Each row is a point on a tangle of strands that fork, close into loops and nearly touch. The rows are in no order.
(in the rows, 128 means zero)
Points whose rows are less than 116 apart are linked; no others are. Some points are linked to none.
viz: [107 154 100 145  92  57  93  91 120  96 121 169 146 166 161 120 142  91
 109 139 126 165]
vamu: [124 157 130 136 109 115  60  71 143 112 137 136 137 111 166 118 110 122
 133 106 117 148]
zum: [124 104  94 158 123 175 126 116 134 166 119 136 107 127 118 151  69 124
 135 113 141 109]
fad: [108 139 142  76 138  91 105 129 171 107 172 148 141 115 179 103 105 124
 160 151 123 171]
Fepi: [112 178 151 116 117 108  98 154  79 165  85 200 130 110  88 106 136 157
 140 122 157 108]
Fulof: [145 105 174 125 164 166 139 142 192 135 190 133 145 132 207  78 111 124
 128 113 116 132]
Dile: [121 102 101 145 136 122 143 135  55 110 127 158 129 164  90 136 145  91
  97  90 191 195]
Vaziv: [156 135 122 140 134 159 128 121 172 156 139  83 103 142 173 122 137 122
 157  96  89  64]
nevuv: [147 125 176 152 165 166 104  79 165 116 191 111 152 115 207 105 116 132
 120 123  88 107]
kipor: [153 162 137 131 149 131  91 138 175 185 145  75 123 130 165  94 141 136
 183  98 104 102]
Bimub: [132 113 106 137 128 102 129 115 128 119 137 153 204 133 113 179  94 119
  84 206  59 122]
Gar: [120 185 113 154 123  57  70 111 156 150 124 108 137 123 135 111 129  98
 123 142  74  93]
tekem: [126 111  94 145 145 157 139  94  66 107 112 123 136 155 114 139 114  97
 122 112 187 172]
Bodi: [154 153 116 125 113  87  86 134 142 156 117 107 109 153 127 102 163  90
 126 114  82 103]
pazit: [100 120 119  97 105 106 153 197 109  99 116 166  87 122  33 145 182 171
 165 129 152 145]
sus: [126 103 144 187 127 116 106 143 162 174 155 133 102  73 149 121  95 145
 104 139 131 155]
Rogig: [124 120 166 123 155  96 161 141  96 166 100 199 180  64  85 171 131 166
  99 124 113 111]
vub: [ 68 138  74 162  95 120  65 122 134 111 179 168 120 183 150 119 105 112
 166 130 158 159]
Nikem: [145 132 136 132 119 140  94 100 126  74 152 144 192 135 150 149  83 118
  91 198  62 107]
fusa: [127 111  95 155 154 169 124 113 186 107 165  73  62 140 155 130 123 105
 163 107 125  94]
Dava: [145  62 129  87  95 174 140 133 168  88 104 205 159 154 157 119  91 120
  99 138 125 141]
Buke: [137  98  97  76  80 157 111 183 147 163 114 137 151 128  82 142 120 151
 161 118 136 159]
daduk: [142  88 114 110 111 170 119 169 135 105 104 123 130 146 119  95 115 113
 123  93 181 180]
nuzi: [104 137 136 160 116  80 121 120  71 141 161 147  90 106  89 147 159 120
  90 113 145 188]
dil: [123  99 145  94 145 141 185 148 159 156 119  87 143 149 118 120 130 162
 148 197 141 133]
tamup: [134 129 112 107 123 138 136 115  98 173  99 123 137 112 102 166 107 143
 150  99 130 129]
dud: [107 122 125  99 146 130 165 201 103  93 110 152 105 149  34 109 180 137
 132 140 162 130]
talu: [102 144  87  85 138 132 106 155 151  66 144 122 159 197 144  70 124  89
 167 130 159 179]
zogek: [163 138 152 138 120 133 142 148 144 181  90 131 147  75 162 132 120 178
 138 108 109  73]
tar: [117 140 160 163 140  71 158  92  80 144 136 122 110  93 111 148 163 110
  69  80 117 144]
ribuf: [147 129 126 125 187 149 146  59 135 103 113 103 143 182 183 117 123  76
 134  90 139 126]
teb: [ 85 116  88 109 115 140 110 122 135  84 175 151 149 205 149 108 108  90
 142 147 153 179]
nirer: [151 157 100 117 177 111 106 146 168 147 132  64 117 163 149  89 151 103
 198  98 126 112]
Nifab: [103 115 136  85 181 117 179 161 182 101 129 149 137 164 167  83  95 109
 144 162 163 151]
vevu: [129 156  83 104 116 127  86 166 138  79  98 121 146 207 134  56 150  81
 157 125 161 134]
Kelu: [153  71 135 163 141 127 183 139 166 171 143 125 135 124 141 144 147 123
  83 158  84  90]
Nedev: [126  85  90  95 123 189 131 181 185  76 137 115 120 161 142  99  92 103
 148  95 135 154]
seduf: [134 176 194 130 185 131 175 143  78 174 133 140 124 142  98 101 171 146
 131 108 118  84]
zuzu: [150 156 130 156  74  89  76 140 140  74 102 145 146  54 157 167  99 154
 106 121 103 116]
dag: [128 157 154 108 112 123  82 191 100 160 117 160 104  95  89  94 145 167
 149 105 167 154]
Bes: [144 151 208 126 156 166 133 160  85 135 143 161 104 135 100  85 167 136
 119  89 121  91]
Lar: [132 130 147 126 159 155 142 187  87 106 125 166  85 144  51  97 161 132
 142  87 152 115]
monev: [127 112  91 159 144 184 141 117  79 107 133  73  80 123  89 149 141 106
 127 103 150  97]
suk: [121 132 135 126 121 105 129 157 101 176 161 149 122  83  50 162 154 153
 119 119  69 101]
Buko: [146 149 158 121 183 124 165 139  79 150 114  95 121 156 122 100 180 113
 126 105 156 118]
pumag: [109 149 111 105 100  66 161 118  70 110  79 175 116 119  89 178 155 144
 130  89 135 129]
ziza: [121  98  98 121 141 122 144  98 161 133 161 152 142 121 150 163  70 111
 126 145  82 137]
Luget: [136 140 104 137 152 200  75 101 113 122 155  65 129 121 118 114 101 133
 184 105 166 151]
Nales: [118 102  95 119  66  82 145 120 119 116 100 162 131 100 107 190 134 154
 105 163 113 139]
buval: [135 116 108 129 171 169 147  71 106  93  91 113 146 155 164 128  90  95
 152 105 178 151]
sig: [145 126 128  80 114  80 137 186 122 183 120 129 120 100  64 144 180 158
 141 124  92 115]
Koz: [116 114 126 128 132 174 158 111  61  93 136 134  82 126  67 162 137 134
 124  99 141 126]
vutil: [128 109 103  92 120 132 151 126 171  76 123 103 100 169 154 122 128 102
 154 161 134 133]
Gid: [132 168 173 180 141 119 126 119 148  91 126 108 196  88 165 161  77 155
  87 173 109  77]
Zuziz: [ 84 154  94 182 135 113  60 114 144 146 147 160 111 149 137  97 103 104
 132 135 170 159]
guzav: [131 143 179 137 144 115 158 156 109 174 102 159 150  66 126 133 131 185
 111 128 125  89]
detaf: [117 159 122 135 178 108 103  76 125 136 139  59 130 149 126 119 144 118
 161 130 157 169]
gev: [145 148 131 126 144 118 118 152 107 164 110 111 112 165 110  97 165  93
 114 111 127  99]
ros: [145  94 144 150 100 126 159 123 143  90 115 118 119  93 149 165 138 153
  81 195  81  74]
lidan: [115 120 147 141 123 116 130 127 138 139 121 145 123 139 125  98 119 125
  98 194 135 130]
Solu: [117 166 165 148 101  97 130 123 116 120 103 120  79  50 125 143 140 169
 118  93 126  88]
lumu: [151  98 159 120 125 142 163 175 149 173 119 139 137 145 110 110 174 133
  87 164  95  62]
seb: [128 128 109 165  80  70  94  93 114  86 122 172 151 115 156 159 118 102
  76 130 105 154]
Lam: [150 130 123 100 175  88 136 117 171 142 160  63 130 148 175 114 159 104
 170  95 106 162]
sebap: [108 138 126  98 117  75 152 138  72 136  95 195 144 144  67 145 165 135
 115 141 149 152]
lemap: [147 104 137 102 147 179 153 104 114  85  78 150 158 179 161 104 101 101
 128 133 177 154]
nake: [145 108 138 120 195 123 172 115 155 151 140 100 153 177 170 102 126  88
 135 122 132 154]
Puf: [136  91 121 154 153 144 209 116 169 162 128  95 118 148 158 153 128 132
 126 163 103  85]
guz: [116  99 115 129  89  90 130 148  93 129 150 144 105 136  87 144 168 109
  90 110 156 217]
nunu: [145  79 172  95 124 183 158 126 143 107  94 159 153 156 148  99 109 132
  91 154 150 146]
Rataf: [139 121 153 114 127 156 108 172 108 152 129 116 120 108 111  90 133 140
 135  98 181 176]
Nuze: [142 131 131 154 102 128  91 136  91 160 164 133 153  81  83 168 118 133
  77 127  65 111]
Ketu: [133 122 123 152 133 122 143  66 137 137 138 104 150 115 153 162  97 108
 100 107  73 121]
faz: [154 145  83 119 137 162  83 118 100 120 116  83 132 132 130 124 123 113
 186  68 156 136]
Nerev: [110 161 132  91  95  88 120 116  80 136 104 159 184 155 108 117 144 135
 125 189 138 156]
rariz: [143 146 154 168  82 120  88 119 135 108 118 115 110  31 156 149 114 161
 109  82 114 105]
rizu: [125 130 140 176 170 147 176  82 114 144 105  91 101 136 143 138 127 112
 106 100 155  96]
zevir: [138 151 179 189 120 128 156 113 127  91 122 110 147  78 171 150 134 164
  62 163 111  54]
foru: [109  86  83 136 111 159 120 165 149 177 128 142 123 130  85 138  87 140
 145 138 168 147]
bolo: [133 120  79 166 144 169 112 116 139  96 134  39  62 131 122 122 153 112
 156 124 157  89]
nutol: [140 108 151 123 135 116 157 141 143 186 163  81 154 111 121 138 133 162
 136 183 106 149]
Rosil: [158 122 192 125 124 152 148 164 105 132 151 150 107 123 109 103 189 136
  82 125  85  67]
tafu: [116 106 100  91  57 129 134 162 118  95  92 148  89 124  85 147 157 167
 142 157 165 127]
felib: [114 114 112 135  78  69 110 131 109 127 126 168 142 159 136 123 140 111
 107 139 171 215]
Nos: [128 126 154 119 144  89 126 133 180 142 177  96 143  93 170 113 116 156
 156 178 102 167]
nasi: [153 122 116  85 105 121 112 165 124 193 109 142 150 106  94 141 132 150
 150 105 110 131]
lut: [111  89 125 126 130 148 163 127  88 121 126 192  98 117  56 178 138 140
 105 109 132 125]
tapu: [130 181 164  94 105 181  83  87  63 122 122 131 138 102 119 128 121 153
 144  76 118 106]
zet: [ 76 173  95 170 140 119  78 106 160 153 145 126 101 142 120 112  88 117
 151 158 138 112]
Gop: [172 122 175 140 117 172 150 148 145 155 112 121 115 100 184 113 144 174
 134 106 140  89]
Bep: [158 141 112  93 136 145 128 118  67 130  93 104 134 113 119 144 130 140
 178  62 159 154]
pem: [135 128 136 104  89 132 121 134 147  80  92 101  73 133 152 106 157 135
 140 163 153 117]
zile: [123 110 147 130 157 128 174 125  93 159 107 200 134 113  71 172 139 134
 102  77 101 102]
zep: [110 105 115 158 122 122  94 122 174 142 170 113  81  98 147 128  99 128
 144 133 144 184]
pokud: [129 124 128 143 115  80 145  95 115 142 133  93 123 101 127 161 143 121
  94 132  90 142]
kov: [ 86 134 114  46 178 101 142 145 169  84 170 139 121 148 182 101 125  94
 147 131 166 155]
ril: [114  91  84 116 119 128 148 116 160 157 130 165 168 157 104 163  93 115
 121 189  80 106]
nizo: [134  82  93 114 141 147 196 119 163 112 129  71  97 180 131 159 129 109
 146 175 110  96]
Dal: [104 132 118 138 146 178  88  72 147 125 178  99 112 117 141 138  82 142
 170 130 149 171]
korol: [ 88 178 113 175 152  96  95  86 186 159 145 106 121 111 139 121 100 108
 133 112 105  81]
vize: [106 130  87 138  66  72 153  73 106  86  96 145 157 109 127 193 114 122
  91 147  99 132]
Mena: [108 129 143  93 151 118 164 145 176 105 120 105 117 155 154  95 113 135
 170 199 158 142]
mig: [159 118 130 143  89 131 111 131 143  86 114 136 150  73 145 179  98 157
 106 154  75  88]
nafi: [131 147  92 104  87 144  90 152 102 115 100 143 143 194 118  99 141 105
 147 125 157 134]
Boz: [144 127 158 151 153 153 135  63 135 132 156  89 153 142 172 128 130 105
  98 126  71  92]
gazuz: [173 115 178 147 130 164 161 149 178 143 149 111 139 119 214  77 150 144
 119 121 130 124]
puni: [ 98 191 139 114 112 110 101 114  94 157  85 152 155 114 108 111 111 162
 145 175 142 113]
Taguv: [131  88 135 127 167 184 126 163 183 127 177 107 131 151 159  79  88 102
 132  90 140 174]
kugi: [119 135 106 119  71 151 115 123 111  86  93 108  60 117 112 146 144 153
 144 159 158 104]
modet: [138 175 159 141 128 127  82 103 106 106 148 107 211 105 132 149  92 139
  92 176  72 111]
kor: [110 167 133 136  96  93 132 121  81 103 109 155  70  89  84 159 154 145
 140  58 124 118]

How many points has the smallest loop of links through each point below? Write 0 if it is on no loop.
guzav: 28
nunu: 0
Bes: 13
Buke: 5
kor: 27
kov: 7

A fork is a point with three links, a tip a point with one. Leave the first point through the second and follow the links. Name the first fork or tip that comes.
nafi; vevu: Bes
kipor; Vaziv: Fulof
daduk; Rataf: Ketu
Buko; gev: nafi
zile; lut: buval

Name the points in between on the shortest way along the links from the first point to the second, in order.
Nifab; Lar: Mena vutil pem kugi tafu pazit dud
vevu; pem: talu teb vub Zuziz zet korol Gar Bodi gev Buko seduf Bes Lar dud pazit tafu kugi
foru; zep: zum tamup Bep faz Luget Dal
vize; Rataf: seb viz felib guz nuzi tar pokud Ketu Boz nevuv Fulof Taguv Nedev daduk
ril; monev: ziza Ketu Boz nevuv Fulof gazuz Gop zogek guzav Rogig zile lut Koz
